Each row is a point on a tangle of strands that fork, close into loops and nearly touch. The rows are in no order.
(in the rows, 128 means zero)
Points whose rows are less than 126 apart are linked; no others are. Some points are linked to none.
Z220: [171 136 153  93 172 132 149 128 174 143 111 125 170 110 125 131 158  97
 151 149 156 130  76 123 118 124 155 106  74  88]
Z551: [170 151  77 116 122 111 103  98 148 163 120 114 144  87 150 146 134 104
 126 188  88 158 143 116 127 174 137 162  85 115]
Z797: [149 151 169 109  97 161 135 144 121 107 120 154 136 134 147 140 111 143
  78 135 110 113 133 115 136 145 140 109 165 142]
Z184: [137 166 165 115 111 137 120  89 110 109 129 103 111 126 162 130  96 196
 134 182 128 103 116 155 171 131 140 161 142 108]
Z69: [101 109 142 145 132 147 145 144  88 145 124 153 138 143 106 125 144 133
 123 118 153 120  95 112 127 120  98 111 146  80]
Z130: [174 131 157  86 111 175 163 158 117 113 107 180 175 128 132 157 108 110
  87 144 129 110  99 112  93 156 123  81 142 125]
Z133: [104 125 108 149 114 142 132 147 125 126 130 166  82 117 156 128 135 120
  85  60  92 128 154  90 163 114 147 120 146 174]
Z163: [124 143 106 102 158 114 116  75 141 102 141 142 114  89 135 133  92  87
 122 158 133 142 163 127  89 128 103 136 139 163]
Z661: [144 107 128  87 182 121 117 103 140 114 102 141 153 100 114 120  94  90
 158 134 167  96 102 134  85 133  86 110 110 126]
Z578: [144 161 129 145 136  94 142 113 147 150 165 125 123 125 153 121 181 130
 141  89  85 183 124 128 120  99 163 130 131 132]
Z583: [186 180 141 107 137 132 108 106 143 112 128 112 139 138 130 127 143 139
 186 164 140 162 110 135 130 123 139 176  77  55]
Z755: [186 150 140 121 147 131 137 151 156  99 127 169 131 126  83 138 125  99
 129  88 128 155 141 101  87 104 129 132 112 113]
Z739: [101 141 142 120  67  80 155 120 122 142 156  48 149 131 121 113 141 202
 128 126  86  85  78 198 187 129 164  99 152 161]
Z6: [107 149 110  98 130 143  99  72 129  96 136 148  96  89 155 153  72 120
  89 178 117 117 168 127 113 135  98 132 142 184]
Z309: [ 59 117  65 138  77 169 104 147  64  92 118 151  81 134 122 120  72 120
  82 129  90 107 185 113 172 109 107 130 170 188]
Z919: [105 150 136 155 134 142 120 118 156 118 130 143  71 135 152 131 142 149
 111  99 163 127 148  99 159 119 147 160  95 114]
Z906: [189 146 125 128 140 136 107 120 159 146 109 146 135 139 131 122 177 121
 144 121 130 184 129 104 117 123 151 190  64  74]
Z275: [101  72 104 153 145 101 140 139 109 132 109 131 113 116  82 116 131 111
 140  95 142 125 159 137  97 118  83 144 168 125]
Z507: [125  88 117 118 174 139  93 143 117 141 102 153 143 138 170 121 155 117
 139  82 131 146 111  81 106 114 103 124 113 113]
Z155: [ 88 121  97 118  84 140 117 102 108 120 145 114 145  83 135 138  91 163
  85 190  80 119 101 170 148 168  89 110 143 155]
Z789: [103 121 127 150 125 148  90 106 111 127 132 135  94 139 171 137 135 149
 125 131 144 108 137  99 154 117 124 172 129 114]
Z434: [ 77 119  93 152 100 159  83 108  59 112 123 129 107 125 166 124 109 164
 120 150 116  95 128 114 196 143 114 175 151 132]
Z912: [121 151 210 136 164 115 179 155 150 145 142 125 134 152  93 130 167 112
 141  77 145 151 120 114 116  73 177  74 128 111]
Z971: [149  83 118 136 158  89 125 143 127 165 117 134 124 104 128 122 158 107
 123  60  80 171 155 140  93 123 127 113 154 169]
Z331: [ 84 109  41 142  69 158  92 155  89 110 146 165  80 135 164 125 119  99
  81 127  64 123 151  82 179 122 117 149 139 183]
Z759: [131 107 143  87 159 149 142 135 132 100  83 154 148 141 102 132  71  95
 147 111 211  56 111 133  91 135  92  83 138 128]
Z872: [168 169 136 130 127  77 139 112 143 118 180 121 136 101 116 121 131 116
 157 118  95 164 142 146  96  96 147 148 129 139]
Z778: [152 136 175  96 163 166 123 107 149  70 104 163 127 159 110 131 102 135
 163 151 200 110  88 124 100 120 117 122 107  79]
Z695: [ 69 119  66 135 112 147  84 106  82 136  97 152 135 135 144 142  67  94
 106 219 149  64 136 103 133 178  69 121 126 117]
Z831: [128 111  37 177 104  90 154 144 159 161 122 121 123  91 172 121 179 104
  92 120  69 157 118 113 155 159 174 159 121 165]
Z496: [155 150 129 140 134 104 174 154 160 154 159 146 118 100 152 144 171 110
 101  97  91 143 113 101 139 108 182 104 108 131]
Z664: [157 116 152 169 145 100 128 168 174 176 138 108 124 165  87 122 187 147
 169  51 123 208 176 137 117  89 167 134 112 109]
Z676: [ 95 136  91 117  84  90 128 102 125 120 150  57 129 105 131  96 138 184
 127 128  75  81  90 194 184 144 153 151 151 178]
Z35: [116 133 127 132 120 172 128 161 115  82  78 206 103 186  85 129  83  74
 110 125 194  79 152  73  95 121 105 124 142 115]
Z598: [119 107 134 126 153 167  97 133 118 118  87 162  93 137 110 120 107 122
 120  79 155 136 212 101 100 123  87 152 138 122]
Z865: [126 149  66 133 124 112  96  84 151 145 130  87 152  60 162 139 120 104
 136 183  82 142 162 147 118 194 135 163 113 166]
Z616: [104 118 167 132 106 188 137 116  63  84 108 176 108 154 152 140  60 144
 106 153 143  79 110 150 153 143  94 107 187 137]
Z440: [108 112 202 141 143 120 180 171 103 180 142  96 128 152 108 137 148 130
 144  72 142 124 123 150 140  89 163  62 157 123]
Z672: [ 68  97  93 143  94 152 119 128  58 122 131 127  95 110 127 109  89 148
 112 129 102  89 156 143 178 139  99 136 181 164]
Z376: [ 73 119  46 172 102  95  98 114 112 154 112  92 147 105 161 133 147 106
 130 148  98 141 114 124 115 181  92 179 138 136]
Z239: [104 136 143 125 128 177  99 128 103  85  84 200 110 176 118 146  77 118
 118 170 187  85 129  87 118 125  88 133 121  99]
Z791: [158  98 157 151 171  73 119 133 156 187 140  49 171 144 130 107 150 150
 173 139 133 136 154 159 132 131 156 133 127 129]
Z483: [165 140  85 112 116 137 113 129 149 158 115 142 156 122 122 126 138 109
 129 152 126 155 128  82 114 142 141 186  79  90]
Z845: [134 132 198 110 120 174 133 128  86 105 118 145 136 125 151 156 100 151
 108 129 145  80 118 135 146 133 120  86 198 145]
Z365: [ 97 127 159 126 118 128 160 138 103 127 155 115  91 136 153 120 156 195
 108  89 104 126 119 134 180 104 144 118 154 151]
Z705: [102  89  87 145 124 104 143 155 107 150 129 111 142  92 116 126 137 123
 123  86 100 154 147 159  97 141  95 102 182 163]
Z757: [188 132 176 129 173 140 114 143 209 127 135 116 136 167  83 108 180 116
 185  74 161 196 128 115 105  73 180 124  63  90]
Z908: [146 137 170 138 129  86 150  83 129 129 162  68 119 124 144 117 119 195
 142 180 133 113 119 191 150 120 141 151 131 121]
Z803: [109 126 192 107 134 100 177 140 110 168 173  68 148 136 131 143 143 159
 132 108 123 121 104 190 129 123 144  42 163 146]
Z22: [ 70 117  66 114  65  94 101  92 118 113 134  54 140  86 156 112 134 175
 119 129  43  97  90 195 179 162 124 138 133 214]
Z346: [119 140 181 126 103  98 139 135 105 137 166  71 100 184 135 110 172 199
 128 118  97 149 116 157 172  96 167 125 147 124]
Z549: [116 119  63 169 128  99 133 128 130 163 129 124 135 100 177 135 178  98
 125 121  92 145 116 107 116 159 127 173 130 141]
Z485: [136 133 147 116 132 164 141 155 123 109  89 184 150 146  62 145  87  96
 125  99 198  63 145  93 100 129 114  95 154 120]
Z630: [185 129 219  81 171 171 145 138 164  92 123 147 137 175  83 132 130 133
 151  93 181 176 110 129  91  86 164 107  99 115]
Z435: [ 83 110  59 139 106 132  85 113  82 149 116 132 141 105 151 134 112  96
 121 173 102 111 134 122 140 168  73 141 130 138]
Z7: [150 130 146 164 138  72 115 149 131 152 143  88 127 161  91 119 163 159
 170  67 104 192 196 156 122  88 149 167 141 113]
Z519: [169 150 143 128 178 102 143 139 187 138 136 127 139 136 113 109 198  91
 190  70 143 171 114 106  91  78 173 128  85 109]
Z355: [ 82 151 101 130  74 155 112  93  93 109 117 162 128 123 155 146  57 123
  89 248 140  54 101 147 132 179  77 100 132 121]
Z508: [150 143 133 155 118  80 129 147 151 149 165  54 129 167 126 106 193 177
 176 108  98 195 165 153 140 122 187 175 135 124]
Z408: [121  87 147 126 165 152 135 168 112 147 108 145 162 140 140 128 152 125
 138  70 136 124 114  88 138 116 127  87 127 120]
Z238: [132 143 101 159 111  86 152 113 131 148 138 123 132 101  85 143 133  98
 137 158 155 109 120 134 114 142 120 148 120 112]
Z600: [156 144 112  84 165 128 115 102 163  99 116 161 130 113 145 142 108  81
 138 153 154 126 110 114  68 129 107 124 105 122]
Z871: [156 120 162 134 149  73 133 103 137 159 162  19 150 142 122 111 135 179
 185 187 131 125 142 199 133 131 135 144 137 130]
Z32: [176 143 163 124 167  96 125 126 169 149 138  68 148 134  95 138 135 115
 183 131 154 130 168 126 130 112 147 147 110 123]
Z177: [123 108 113 129 104 127 122 126 101 151 147  97 146 102 121 121 119 166
 113 158  88 141 124 159 145 153 117 137 143 137]
Z681: [149 159 137 137 153 118 168 162 171 161 142 149 141 127 127 129 197  81
 129  78 126 174  99 105 116  94 182 120  73  81]
Z162: [139 111  88 123 115 124 146 144 141 148 141 149 141  86 153 134 111 104
  70 177  96 147  95 120 118 166 103 105  95 139]
Z140: [125 141 132 130 108  93 134 116 128 126 147  67 100 155 131 109 178 192
 128 118  92 181 134 151 159 126 161 188 127 118]
Z195: [188 165 131 138 135  82 134 102 145 119 158  83 149  92  90 128 122  97
 194 141 124 140 169 141 117 105 144 173 122 134]
Z645: [118  90 169 128 157 112 141 142 126 177 129  81 169 127 123 134 133 132
 163 133 151  92  94 147 130 159 108  80 135 114]
Z744: [ 74 143 117 115  71 170 116 122  67  79 124 183 110 125 144 142  50 118
  78 197 132  84 105 141 141 154  84  94 157 149]
Z497: [130 110 181 149 144 141 155 130 139 116 126 140  86 156  88 114 115 136
 121  80 188 135 159 132 121 101 127 126 152 118]
Z627: [ 61 128  66 105  77 120 116  89 122  91 147  88 125  79 140 102  92 158
  87 165  53 122 105 188 159 179 103 122 132 206]
Z120: [131 120  99 101 125 167  89 127 110 126  89 161 141 126 111 138  61  76
  90 176 142 104 160  94  88 153  97 104 134 157]
Z322: [189 139 237 109 155 149 144 152 188 108 157 102 152 179  78 123 149 129
 181 105 166 203 140 140  98  62 176 110  83  94]
Z175: [105 127 103 159 123  93 154 128 121 159 124 127 131 114 112 121 143 101
 124 113 158 100  97 110 141 142 113 118 128  91]
Z875: [100 116 110 152 107 117 144 167 103 122 149 134 108 109 149 112 158 148
  99  59  80 138 138 122 171  95 141 114 172 160]
Z568: [108 123  49 136  80 136 149 130 135 140 145 148 116  90 185 133 137 116
  70 161  68 138  88 124 149 169 116 108 101 155]
Z671: [117 139 171 118 103  86 158 125 127 158 176  55 159 121 160 123 149 188
 144 139  88 130  81 200 155 139 134  76 139 151]
Z886: [128 127 159 175 126 158 124 136 170 133 135 138  91 156 105 135 151 145
 139  53 175 152 183 103 135 114 139 147 103 111]
Z517: [103  94 124 132 114 121 130 149  91 175 135  90 142 116 110 110 124 162
 136 100  92 106 145 167 135 145 108 105 175 144]
Z540: [163 146 196 102 172 158 153 115 166  46 118 169 129 160  97 139  91 119
 177 164 225  84 111 146  93 111 150 111 130 107]
Z710: [133 129  92 104 170 130  79 111 134  95  90 190 117 115 165 122 114  75
 107 154 148 119 110  79  76 113  90 131  88 126]
Z977: [155 163 153 130 125 134 110  87 127 132 126 115 123 143 132 138 107 173
 152 190 147 129 120 131 149 123 138 177  95  64]
Z924: [129 136 156 119 142 176  96 129 121  98  78 168 116 172 116 126 104 149
 136 160 196  97 106  94 127 123 107 155  94  54]
Z471: [176 122 104  98 119 150 161 155 149 136 119 177 157 121 132 145 112  86
  76 169 122 111  97 107  89 161 122  76 103 129]
Z323: [113 109  75 116 148 148  89 140 119 114 101 177 107 136 169 134 140  82
 103 117 139 132 127  70 113 128  98 136 108 116]
Z722: [165 135 205  82 155 172 155 176 166  64  94 172 156 180  35 136 121 125
 173  93 197 142 101 126  83  93 172 102 123  87]
Z750: [106 121  66 146 102 141 117 133 112 130 136 157  93 123 192 131 152 103
  69 112  87 135 148  68 169 133 155 143 118 155]
Z816: [120  91 116 144 155 127 125 128 134 120 104 160  99 133  72 117 112 109
 124  99 172 120 169 111 107 131 100 138 123 110]

How many points has the smallest loop of links through each point below? Write none if it is on no loop.
Z778 -> none
Z331 -> none
Z583 -> none
Z797 -> none

A tip is a point with one link. Name the tips that can be reached along the links from each point below, in the order of the rows.
Z875 -> Z912, Z971, Z664, Z598
Z710 -> Z6, Z238, Z540
Z977 -> Z865, Z722
Z471 -> Z831, Z568
